Each row is a point on a landscape with many valleys, with its height.
From any point a ball rolls to the lowest of the 2 points nearest to it. It stops when none of these is lower. Distance is the straight distance between rows; heights are no part of it.
(1461) h=597: [-14 -20  42 -35 -21  32  19  -9  -4   8 -20 -17  -3 -35  -2   9   3  38
   0  34 -22  -4 -26  39]
(1361) h=404: [ -7 -23 -25   8   4  15  -8 -17  19 -19  83  38  -9  58  26 -27 -25  -1
 -25   4 -28  31  44  24]
(706) h=353: [-25  20  -5  -5  35 -66 -26   8  17  -5   4 -10  11 -21 -49  11 -18  25
  28  -4 -10 -37 -26   3]
(477) h=614: [-24 -32  26 -31 -38  47  -3  15   4  12 -11 -28 -15 -55  11  21  21  34
  17  18  15  28  10  53]
(1384) h=539: [-23  26  35   2  13   2  -8 -36   5  -4   6  40 -39  15   5 -35  38   6
 -30  61  18  15   7  29]
(435) h=475: [-19 -11 -36 -13  48  34  -6  13   6   4  31 -35  -9   6  -9  11 -34  10
 -16  17   1 -16 -14  37]
(677) h=387: [ 30 -41   3 -27  10  36  35  22  21  12  12  -1  38   8  -5 -19 -29 -39
 -20 -26  14  22 -19 -13]
(1288) h=368: [ 32  34  35 -31   5 -14  15  36  27  56 -11 -13  -3   3  22  64 -21  -4
 -59  23  23 -40  20  16]
(568) h=282: [ 14  23  -2  17 -20 -35  26  -9   9  23 -51  -2  26  -2   5 -55  -2 -40
 -37 -31 -25 -46  18 -32]
(402) h=383: [-30   7 -36  16  52 -22 -26 -39   1 -40  16 -26  -7  11 -17   6  13  19
  27  21  14   7 -34   5]
(688) h=506: [-25  24  -3  11   7  16   2  21  14 -19  22  60 -42 -12 -19  37  34   3
  33   4 -13   9   0  17]
(1226) h=349: [ 71 -46  -6   9   1 -15  -6   3  -4  27  44   3   9  30  11 -31 -44  61
 -13  -6   7  40   3 -16]
(1685) h=388: [ 26 -30 -36  33   3   9   4   8  31  -7  41  29  10  45  39 -33 -14   8
 -43 -13  15  24  38  -1]
(990) h=280: [ 38  21 -37  12  27  42  21  15  10   5 -19 -33  -3  36  15  24 -19 -47
 -22 -22  21 -23  19 -17]
(62) h=544: [  7  24  36 -18  -9  29  44  24  32  21  -7  36 -17 -34 -14 -10  10  15
  38  -7 -30  -8 -22  12]
(799) h=548: [-48  -4   9   6  50 -30 -26 -35  -2 -25   1  13 -10 -19 -33 -52  26 -21
 -10  45  -3  14 -24  21]
(1564) h=496: [-22 -35  17   5  14 -44 -27   2 -10  -2  -3  10 -13   8 -36 -56  14  43
 -32  49  30   2 -25  31]
(455) h=391: [ 27 -54   8 -17  -6 -11  -1  19 -52  19   5  -3  -8 -31 -35  -5  10 -50
 -36   0  -4  52   1   0]
(814) h=197: [ 30  45  -6   5  12   3  15  58  10  19   0  21 -34 -13 -36  52  26 -34
 -11  -8   7 -14  35 -11]
(1084) h=430: [ 10 -28   7 -15 -17  23   8 -12 -35  17 -33  -9  -5 -35  19  18   3 -46
 -26  -6   5  27 -23   1]
(1167) h=550: [ -1 -29  30 -14 -28 -43  25  -8 -20 -14 -40  41  22   0  15  13  37 -36
 -51  33  -4 -17 -33  -3]
(166) h=562: [-22  26  17   5 -50  53   1 -17  12   6 -16   1 -23   0  45   3  11  53
  52  -7 -18 -11   7  23]
(1523) h=505: [-32  -5  -5   2   2  28  -5 -24  41 -40  -1  29  26  56  71  -3 -14   8
  37 -37  18   2 -41 -12]
(1550) h=567: [  6  55   6  22   1  28  20  35   6  18 -42  56 -17 -12 -28  -3  22 -12
 -35   6 -13 -59 -15 -20]
(50) h=366: [-34  48  13   4  -7 -49  -9  14 -12  19 -14   1   6  10 -28 -11   2  31
 -31  44   2 -66   0 -18]
(1383) h=558: [ 26  -9   7  15 -36 -22  -4 -15   3  22 -31 -32  24 -14  41  -6  -1  15
 -12 -41  28   5  21  -8]
(1445) h=328: [ 35 -52   8  -5 -15 -46 -24  -2   3   5  44 -10  45   0   7 -22 -27  92
  -1  -3  13  12  10  -4]
(51) h=297: [ 36 -22  18  -5 -36  61  10  -6 -24   9  -9  11  -4  41  34 -19 -11  30
   5 -10  14  13 -18 -11]
(1603) h=634: [  7 -36  35 -19 -23  50 -15  -1 -23   9 -10  -5 -42 -30   5   8  29  14
  -6  41  29  60   5  51]
(493) h=262: [ 22  10  10 -36   1  39  21  30  11  18  39 -34 -21  34  39  25 -24  -2
  26   3   8  35  10  21]
(785) h=325: [ 27 -31   7 -17  -3  20   2 -13   9  -9  21  13  28  46   7   0 -22  54
  27 -12  11  -7 -29 -16]
(366) h=464: [  8  -6 -28  35 -18   4 -26  37  -7 -15 -34  -6  18 -22 -14  34  -5 -56
  -7 -55  16 -36  57 -53]
(1479) h=497: [ -6   1 -13   6  35 -14  -3  -9  19 -21 -30  14  35 -28   0  47 -26 -39
  43 -53  -2  -7 -64 -32]
(1735) h=303: [-20  33   1   3  -4 -47   8  -9   7 -26 -25  -5  35 -35 -41   5  12 -39
  25  -4 -60 -54   7 -29]
(1421) h=484: [-18  14  -3  -7  21  18  15  -3  53 -15 -21  11  26  46  59  47 -16  -8
  12 -35  14 -42 -30   2]
(396) h=521: [ 24 -30 -15  13 -23  12  31   4  10 -16 -28 -18  32   2 -10 -23  50  -4
 -35   0  14 -36  36   3]
(1656) h=485: [-54  16 -21  11  34  18  -8   6 -10 -33  10  60 -33 -31 -22  41  33 -44
  15  29 -17   1 -19  -4]
(796) h=376: [ 64  -3  23  -9 -11   2  31 -25   6  11  -6 -23  36  28  20   0 -34  11
  40 -47 -15  -6  -9 -49]
(1693) h=365: [-43 -28 -39  35   6  19  -8  48 -16 -14 -22 -31  30 -39 -29 -25  -4 -42
 -19 -13   9 -36  38  -7]
(867) h=215: [ -8 -10   8 -18 -17 -37 -36 -15 -44 -15  39  49  -7  15 -35   7  18  34
 -10  33 -26  -5 -16 -16]
(1089) h=416: [-20  35   5  17 -13 -23 -20 -39 -25  15 -25  27 -17 -21  34  -5   4 -13
  -1 -17 -13   7 -18 -17]
(426) h=615: [-37   7  -6  14 -12   7 -55  42   5  13 -14  15   3 -27   1  15 -34  46
   6 -41  -5 -50  -3  11]
(47) h=330: [ 16  28  23 -25 -16  -6  44  -6 -11  19   9  35  -1  15 -43 -21  41  20
 -30  49 -43 -21 -20 -21]
(943) h=541: [-57  41 -37  21   5  10 -35   6 -55 -11 -16  18 -19  -7  18  45  15 -27
 -60  27  10 -43   3 -21]
(1007) h=537: [ -8 -29 -16  27 -40 -51 -41  -6 -42   9   6 -18   7  10  43 -20 -13  17
 -40  -8  11   9  48   3]
(1192) h=305: [-10  17  -8  25   7 -30   2   9  46  -3 -16 -19  28  -4 -16 -35 -11 -13
 -14 -37 -12 -53  35 -13]
(174) h=422: [ -7 -39 -19  -7   4  28 -29  -6 -23 -30  66  35 -14  32 -26   1 -14  11
 -25  23 -26  19  22  19]
(621) h=392: [-22 -18 -40  19  -4  16 -26  10 -25 -16 -12 -31   9 -37 -11  -6   1  -7
  -5 -10  24  -5   9   1]
(603) h=396: [-37  31  -7 -15  22  38 -36 -45 -47 -23  40 -24 -25  -4  -3  38 -14 -41
  32  50 -16  54  -8  10]
(773) h=369: [ 54 -36 -14  16  15  10  13  35  31  20  42  -4  -6  26   7 -40 -19  28
 -20  -5  30  49  21   6]
(501) h=579: [-50 -16  -3 -13 -12 -17   8  26 -11 -37 -17  29  47  -4   0  65   4 -49
 -36  12 -36 -65   7  -8]
(1078) h=226: [ 33  44  10 -12 -11  19  19  60  15  20  48   3 -44  43  12  -3   2   9
  55   1  -8  32  30   2]
(1367) h=574: [ -1   4  11  10 -30  48 -23 -15 -13 -13  12  16 -46   8   0  -3  35  66
  63  17   6  31   7  25]
(717) h=663: [  5 -20  16   4   4 -19  13  40   8  13 -36 -31  -5 -87 -21  17  27 -39
  24 -29  35  39  -2  17]
(835) h=439: [-18 -25  12  13 -68 -13 -22  14 -60   6 -57   4  30  -5  -3   3  -3  16
 -15  -1  12 -25   6 -15]
(1512) h=375: [ -7 -29 -58  18  -3  72  13  -5  -8 -38  12 -54 -10  25  19 -19  16 -40
  21  22  18  52  31  15]
(661) h=535: [  3  -4  52  -4   8   4 -33 -56  -9 -43  47  15  -2  62  32   0  -2  -5
  51  30   1  68  -2  23]
(832) h=486: [ 13   9 -14  25 -10   1  -7  40 -23  13 -31   1  -6 -48 -47   9  -8 -60
  -6 -48 -16  -9  23 -41]
(660) h=554: [  2  57  32 -11 -34  29  44  -4  28  13 -19  12 -20 -13  19   1  21  44
  51  18 -33 -28 -11   7]
(199) h=572: [  7   6  36 -11  21 -46   7 -26  25  25  14  19 -11  22  39 -16 -11  42
  19 -21   8  22 -12  11]
(601) h=593: [-24 -17 -17  17 -32 -33  -8  17  14 -35 -11 -13  28 -18 -21  15  39   9
  22 -13  -3 -24  47  -5]
(1065) h=525: [-49   5 -39  10  29  31 -33  -7 -25 -23   1   9 -19   0   7  43   8 -11
 -29  27  15 -32  -9  13]
(248) h=564: [-24 -14  37   2  31   1 -12 -46  -5 -43   5  39  -5 -10 -19 -28  29 -24
  24  46 -10  53 -23  26]
(516) h=276: [ 15  49  12   1  -3 -71  18  13   9   9 -23  -4  14 -27 -27  15  10 -56
  -4 -16 -26 -27  36 -48]
(647) h=553: [ 27  18  38 -20 -46 -25  36 -14 -17  12 -19  19   7 -20  41  61  10 -17
  -2 -10 -35  -9   0 -23]
(380) h=395: [-34  43   8  19 -44 -72  -9 -16 -17  12 -30  11   4  -4  25  -2  17  -1
  -2 -16 -20 -27  16 -18]
(616) h=523: [-26  15  -7  -9  32  28 -31  17  -4 -11  33  57 -25   0 -27  33 -25  36
  40  -6 -19 -14 -35   1]
(1556) h=559: [ 10 -15  21  -1  -2 -13  -7  18  40  16  28  53  -9  19  24  -4 -15  40
  18 -54  32  31  -3   0]
(353) h=381: [ 12 -19  -3 -18  -3  22  21  -9   2 -26 -24 -20  31 -27 -50  18   6  13
  16   3 -19 -29 -32  -9]
(463) h=587: [-28  18  43  -8   0 -40  -9 -17  39  33   1 -15 -33  -7  56 -12   2  44
   7   3  16   3  23  52]
(849) h=190: [ 17  38   7 -30  -4  -5  46  35  42  19  57  39 -20  19 -11  16   7  -9
  13  -8 -31  15  40  15]
(1302) h=552: [  1   7  10  -8  39  43  -3  44  15  16   7   9 -46   1 -30  -9 -18  28
  52   8  14  31 -47  14]
(637) h=571: [  1 -11  20  -3 -57 -41  14   7  -9  13 -53 -60  22 -25  22  14  21  -6
  -5  -2  13  -5  34  12]
(690) h=420: [-26 -19  -5   6 -50  31 -26  20 -45  11 -30 -13   0 -15  14   7  -1  12
 -37  -4   2 -23  24  15]
(604) h=530: [-44  -4   0  -1  36   9  -4 -16  34  -1  11  -7 -14 -10  -9 -72 -11  -9
 -14  13 -13   8  -8  34]
(996) h=423: [-14 -11 -34  30  41  34 -26  -6   6  -9  15 -10 -34  30  39 -22  -8 -14
 -44  33  43  29  26  39]
(615) h=507: [-60  50 -27  16  30  61  -6  10   0 -20  -8  39 -34 -17  -1  44   9 -12
 -10  34  -5 -37 -22   6]
(1374) h=413: [ 10 -48 -22 -13  26  46  -1  -1   2   0   3 -14  37 -16  10 -29 -52 -18
 -32 -20  41  17 -33   1]
(1265) h=265: [ 12  22 -10  22 -20 -15 -33  10 -48   8  -3  28  -4   3 -41  -6  -2  26
  -1 -14 -32 -43  -5 -42]
(837) h=555: [-16  39 -26  20 -10  21 -16  35 -35   4 -27  49 -12   3 -16  32  22 -13
 -55  18 -11 -74  14 -28]
(1766) h=363: [ 29  -8   5 -21  30  18  45  29  41  25  -1 -16  14 -22 -41 -22 -21 -50
  -4 -23 -22   8 -10   2]
(1514) h=364: [ 51 -26  12 -25 -18 -47   6  31 -44  24  21  -2   5 -13 -57   3   8 -41
 -18 -16 -32  32  22 -15]
(1016) h=599: [ 24  16   3   6 -12  44  -2 -14  -2  15 -21 -28  14   8  -2 -24 -54  57
   7 -25 -26 -61  -7 -22]
(70) h=347: [  8  46  11  -8  -9 -10  18 -21  -6   8 -16  29   2  29 -10 -14  17  46
 -34  44 -11 -60 -34 -23]
(1242) h=433: [-43   7  -4 -19   0  -2 -25 -36 -59 -15  15 -36 -13 -57 -13  32   1 -64
  12  33 -39  42   6   3]
(48) h=557: [ -7   5  25  21  -7  27 -19  -7   2  -3  -6  42 -61   5  -9 -33  56  28
  14  28  43  42  16  37]
(1798) h=228: [ 28   5  25 -27  -2  30  50  -3  14  33 -28 -48 -20  20  37 -31   0 -15
   9  16  10  19 -14  16]
(450) h=329: [ -3  52 -12   2  28 -63  12 -33  21 -12  -6  -7  24 -11 -34  28   8   4
  39   1 -25 -37 -33 -40]
(393) h=536: [ -9 -25   7   3 -11 -20  52  -3   9 -20 -47   9  37   6   8  -7  60 -47
 -50  30   2 -46   2   6]
(389) h=529: [ 35  58   6  14  -8 -22  32 -18   1  16 -30  21  -4 -14  11  17   7 -35
  41 -42 -16   4 -32 -43]
(107) h=551: [-17  40  39 -11  -8   9 -14 -53 -12 -26  36  13 -14  38   8  13  31   1
  33  66   0  53   9   4]
(1459) h=380: [-36  29  17   6 -45 -50  -5  10 -22  25 -27 -10  18  -7  -6 -25 -15  15
  -3   5 -38 -57  28 -10]
(189) h=241: [-14  28 -29   6 -10 -18 -33 -19 -46  -9  32  14  -7  22 -42 -15   7  37
 -16  35 -26 -34 -10 -29]
(1570) h=516: [ 14  17   8  -4  10  -1  28 -15   8  14 -39 -11  15 -30  -3 -13 -28 -24
  61 -49 -21   9 -58 -35]
(648) h=245: [ 34  60 -14  -7  26  11  18  28  17  32  -8 -27 -18   6  -9  38 -15 -43
 -20  -1  18 -22  19 -24]
(315) h=602: [-38 -15  14   3  -4 -54  -6   3  29   7 -17 -23 -19 -15  30 -28  39   9
 -19  12  41  26  28  54]
(1781) h=517: [-18 -12 -11   6  21  41  13 -17  13  -6  11   9  -4  29  14 -64 -22 -33
 -21   7  -6  18 -19   8]
(1111) h=510: [ 28 -12  -2  -3  12 -63 -11  -7  -8  19  32   2  30   6 -14 -21 -56 -11
 -32 -34 -34 -15   9 -31]
(122) h=477: [-11 -40  24  11 -12   0 -18 -11 -17 -18 -34  22 -10 -16 -23 -56  46  28
 -24  32  38   9 -24  17]
(1777) h=583: [-10 -13  11  -4 -62 -25   9   6  33  -8  -9 -41  34 -22   7   5  32  31
  24 -28   8 -11  61  21]
(543) h=424: [ -7 -37 -18  16  17  41 -33 -24 -24  13 -24 -54  -9 -25  22 -41 -52   1
 -23  -3  50  36 -31  13]
(37) h=504: [-12  13 -30   3  23  14  36 -11  22 -10  30  10   2  40  17 -23   3 -52
   2 -15 -24  15  16  -7]
(1540) h=324: [-17 -24  -2  -6  36 -15 -20   8  31  -7  13 -11  19 -20 -39 -17 -38  57
  20  -1  11 -27 -48  16]
(921) h=386: [ 17 -20 -26   3  42  18 -30 -20 -32   2   7 -50 -18  25  26  -8 -51 -18
 -28  24  29  42 -23   7]
(1593) h=585: [  2  37  20  18  11 -25  -8   4  25  36 -34  20 -14 -11  12 -29 -12  56
   1 -20  14 -49 -27  -9]
(1104) h=524: [ -7 -29 -23  36  -1 -81 -37   6 -18  18  25 -11  25   7  -5 -49 -48   8
 -45  -3 -13   5  21 -14]
(15) h=308: [-30  -4 -15 -24  19  51  10  14  29 -25  36 -36 -16   9  24  26 -15 -32
  57   2  -1  43   5  42]
(1552) h=648: [ 14 -24  23  -5 -26 -13 -21  41 -34  31 -25  -6  -4 -70 -17   7  -5  -5
  18 -33  31  38 -13  -4]
(171) h=414: [ 54   2 -55  60  15 -30 -11 -17  18 -32 -14 -42  14  25  -4   6  20  11
  34 -36  46  11  20 -40]
(1348) h=451: [-15   7 -23  22  30   2 -28 -22 -10   6 -22 -52 -41   8  44 -31  11   3
 -45  51  50  20  16  38]
(978) h=652: [ 23 -30   4 -32 -11  50  11  18 -18   0  12 -29 -36   0 -15  42  32  -3
  16  34   7  57  13  39]
(58) h=269: [ 54   6  23 -19 -40  54  50   7  -2  25 -30  -4  -6  33  17  10  16   5
  16   3  -2  -7 -13  -8]
(674) h=339: [  3  25  37 -39 -19 -19  13  12  -6  39   8   4  -9   8  32  39  10  20
 -52  39  13 -18  21  15]
(606) h=350: [ 27 -12  19 -21 -17   7  14 -14  17 -10  12  14  31  18  14  49 -11  32
  66 -28  -5   7 -30 -26]
(599) h=287: [-24 -45  -6 -10  15 -13 -46   9 -27  -8  23  -1  24   2 -36 -30 -53  57
 -32  15 -12 -25 -36   5]
(1052) h=319: [ 23   0 -67  22  50  41  19  21  -3 -17  13 -40 -10  22 -28  -3   4 -49
   7   8  14   2  14  -5]
(1738) h=626: [ -4  -9  22  16  -7  -1 -36  45  -3  25 -26   5   6 -47 -50 -19 -37  27
   1 -36  11 -33 -14 -18]
(1229) h=340: [ 57 -17  28 -23  -8 -21  40  28  18  23  14   9  14 -12 -48 -11   6 -28
 -10 -30 -24   8  24  -7]
(383) h=566: [-14  29  66  -6  15 -21 -11 -59   5 -18  16  47 -16  -1   4   4  21   8
  47  58 -14  50 -31  15]
(753) h=355: [  2  14 -22   8  31   1  12 -16  41 -26 -15 -30  17   2 -32 -13   9  27
  36   2  11 -25 -38  11]
(1321) h=267: [ 34   4  17 -24   4 -17  30 -11  -5  26  11 -32 -17  10  -5 -32   5  11
  -7  26   5  23   1  20]
(549) h=140: [  9  17   2  -7  -7   6  13  53   0  23  31  59 -27   0 -21  20  32 -21
 -31  -5 -21  -5  47   5]
(1626) h=565: [-46 -48   6  -3 -25 -41   2  11 -34 -26 -30  35  51   2  -5  21   1 -35
 -40  16 -13 -32 -15  -9]
(1703) h=393: [ 76  12 -12  26  -5 -12  15 -24  29 -18 -13 -41  19  49  -4 -14 -10  10
  49 -41  16   1  -1 -57]
(558) h=452: [-14 -40 -22 -22  41 -13  -6  -9  16 -16  28 -31   9   2  10   9 -18  -5
  -7   5  22  26 -16  39]
(1170) h=446: [-18 -50  10  -9  -7  46 -44 -27 -20 -39  38  43   4  22   1  19  -7   6
  -4   2   7  42  -3  21]
(1719) h=314: [ -6  15  22 -46 -26 -11  23   7 -13  11  28  19  12  10 -14  18  23  16
 -41  56 -39 -31  11  -1]
(720) h=538: [ 17  23  -7   4  32  36 -18  16  -8   5   4  31 -32  37 -12  22 -28  34
  22   0  12  -9 -63 -19]
(1123) h=532: [ 28   8  27 -15 -54  41  59  23  37   6 -12  36  10 -14  -4  11  24  -3
  40 -42 -19  17  19  -7]
(428) h=463: [-28  -4 -17 -27  17 -10  20 -21 -21 -25  28   4  10 -35 -14  24   8 -90
  -1  12 -52  31   7 -12]
(745) h=584: [-18  19  19 -32  20  20   7  -7   6  21  -6 -40 -10 -29   8  10 -29  41
  25  23  -9  -9 -37  30]
(1702) h=289: [ 39  20 -15  16 -18 -10 -21  22 -24  25  34  -1 -12   2 -41  -9 -37  52
  12 -27 -39 -17  39 -24]
(527) h=441: [ 29  10 -48  52   9  -9 -36   7  12 -26 -28 -26  12 -10 -14  35  -7 -14
  13 -61  36 -28  38 -43]
(1553) h=575: [ 17  24  12  24   4  10   1  28  12  21 -43  27 -21   8 -11 -21   9  23
 -37 -17  21 -54  -4  -4]
(479) h=568: [ 39 -13  42 -19 -37 -19   5   3  -7  22 -13 -20  28  -8  34  58 -16  16
  -6 -45   1 -13  25 -11]
(1345) h=336: [ 33  56 -32  34   9 -51   7 -39 -17   5 -11   0 -13  54  30   9  44 -11
 -20  -4  38   4  12 -44]
(1591) h=461: [-11  26   1 -14  31   3  19 -15  -1  -5  -3  13 -15   5  -1  11  11 -24
   3  27 -12   3 -43  -8]
(663) h=346: [ -7 -20 -71  12  20  76  33  14  12 -44  26 -29  12   8 -24 -12  13 -40
  25  -4  -6  12  18  -5]
(657) h=357: [ 18 -21 -27  10  30  22 -18 -26  -7   6  23 -64 -11  32  26 -67 -55  16
   0  37  10  40 -23  16]
(1298) h=540: [ 42  33  24  -1 -26 -34  18 -33 -16  11 -32  21  10 -17  -1  22  14  15
  37 -24 -36 -26 -21 -45]
(1401) h=518: [-30 -22  52  -7  18 -37 -42 -22  12  -8  24  35 -20   8  -9 -30  14  35
 -31  60  25  19  -3  56]
(494) h=255: [-16 -35  -1  -2  -5 -44 -50   5 -53   5  12  28  17  21 -19  -8 -35  24
 -41   4 -10 -26 -22 -17]
(1792) h=440: [-14  41   4  16  10 -28   8 -22 -21  14 -24  16 -27 -31   1  -4  27 -46
 -25  30   7  20 -19 -27]
(299) h=432: [ -7 -14 -23  21 -26   8   8 -17  10 -38 -34  24  25  -8  35  46  57 -21
   9 -44  17 -10  15 -15]
(718) h=307: [ 29  65 -23  22   5 -64  29 -16   1  12   0  -4  -5  11   6  20  39 -47
   4 -18   5   4  36 -49]
(689) h=421: [-36 -40 -23   1  71 -12 -38 -18  28 -30  30 -26 -10  -7 -22 -10 -11  10
  17  25  41  39 -26  52]
(743) h=354: [-41   5   5 -13  26  54 -13 -24   2 -35  17 -10 -21  13  20  23   0 -37
  24  39   2  38  -5  47]
(1128) h=520: [-30  -2  30 -12  -3  31 -27 -27  14 -46  33  32  -2  64  65  11 -10  -2
  48   2   2  31 -14  14]
(1635) h=508: [-10   1 -44  16   0  -7  10   7   7 -28  -8 -39   8  14  -7  17  60   5
 -16  27   7 -41  38  16]
(564) h=605: [ -3  21  21  -8   0  23 -17   4 -13  26   2  17  -3   5  22  13 -44  68
   7 -31 -32 -55   2 -11]
(1557) h=456: [-11 -29  10  10 -54 -11 -20 -17 -45   2 -49 -14  16  -2   0 -53  22  50
 -22  25  11 -17 -11  -1]
(146) h=592: [  9  18  26   7 -27  12   6 -22  -3  18 -53   0  15 -13   6 -47 -17  67
  -1 -15 -13 -58 -32 -20]
(532) h=300: [ 35 -36   9 -18  10 -22  39 -29  34  -1  37 -23  12  37  11 -43   9   2
   5  20  14  56  -4  18]
(86) h=503: [ 26  17  -6  14 -22  -7  14  26  -2  13  11  35  -1 -25 -45  10  15 -41
  30 -72 -34  19  36 -38]
(735) h=460: [-34   7 -14  12  -8 -25  -6 -11  43 -25 -10  27  29  10  46  53  20  10
  -1 -38   6 -44  14   9]
(308) h=399: [-17 -26 -54  30   9  62   1  -4  24 -27  39 -13 -18  48  38 -32   7  -1
 -13  28  12  37  39  27]
(74) h=332: [ 20 -47  -7 -13   4  40  22  -8  29   5  29 -53  27  15  24 -60 -38  14
  12  13  10  44  -9   8]
(1508) h=331: [-23   1 -23  30  22  -9  -1  26  35 -15 -51 -48  33 -16  -5 -11 -23 -47
 -21 -20  15 -71  39 -22]
(468) h=470: [-18 -43  39 -16   8  37 -16  -2   0   6 -33  16  -2 -49  28  17 -29 -22
 -14  -7  28  28 -53  17]
(17) h=333: [ 17 -59  16 -29 -15 -23  -5 -20  19  -4  34 -11  26   6  12 -21   1  51
  -8   7  32  44   2  22]
(1323) h=310: [ 33 -31   2   6 -40 -45 -30  19 -23  22  37 -29  25  -8 -23 -18 -36  71
   3  -7 -14   6  46 -13]
(347) h=636: [ 22   1   7   7  17   4 -12  44  -2  33 -16 -24 -27 -43 -46 -25 -18  12
  -1 -22  24   6  -3  10]
(1416) h=569: [ -7  13  11 -10  44  25 -21  18   1  33   1 -34 -57 -18  -4  -9 -27  20
  32  30  31  31 -41  44]
(967) h=666: [  8 -20 -24 -25  23   4   4   2 -19 -13  32 -42 -11  -7 -24  63  26 -25
   8  25  -1  43  14  26]
(738) h=403: [ -3 -16  -8  -8  -9  15  34  -4  16 -38 -15  19  32  -9 -18  43  39 -18
  14 -10 -16 -24 -12  -4]
(32) h=487: [-22 -15 -38  -3  30 -20  29 -22   3 -14  29 -16  22   1  15 -11  15 -85
 -26 -14 -23  14  28   0]
(283) h=495: [  7  15  -6 -18  40 -52  13 -22  -4  13  35  10  26  -2 -10  -7 -49 -42
  19 -44 -43  12 -34 -34]
(1407) h=547: [  2 -15  15  -5 -20  12  16  22  27  16  13  42  11 -19  18   7  -4   3
   0 -55   5  12  22   3]
(261) h=546: [ 15 -25 -15  26 -42  -8 -26 -22 -17  11  19   8   0  10  56 -14 -12  17
 -13 -39  13  36  38 -15]
(1671) h=493: [-25  18 -22 -18   9   2  13 -10  26  -7  11 -34   7  13  12  18  -1  15
 -26  20  -9 -43  22  32]
(1597) h=586: [-22 -10  24  -8 -29 -51   4   9   5  11 -17 -16  -4 -22  35  16  30 -29
 -12 -13  14  25  37  32]
(1412) h=478: [ -5  31 -15 -11  53 -12  11  -1   1 -10  12  16   3  10  -6  25 -28 -43
  44 -19 -18   1 -69 -35]
(680) h=519: [ 38  19  -7 -11 -26  44  54  27 -13  18  -7  15 -13  -7 -17   5  14 -51
  15 -26 -40  23  22 -22]

For each start below, name the point where the ball stops.
(1367) => (516)
(86) => (1798)
(1361) => (867)
(604) => (549)
(996) => (549)
(1591) => (1719)
(1738) => (1656)

Call two points neighbours if one is among the 2 nearest of the other. Go from one point of each pair to the other, from neighbour to neighbour, staying as low as possible. Name the highest point that can't be avoided.
(867) and (1656) => (967)
(1798) and (867) => (17)
(1229) and (516) => (543)
(1719) and (549) => (1288)
(1798) and (516) => (706)
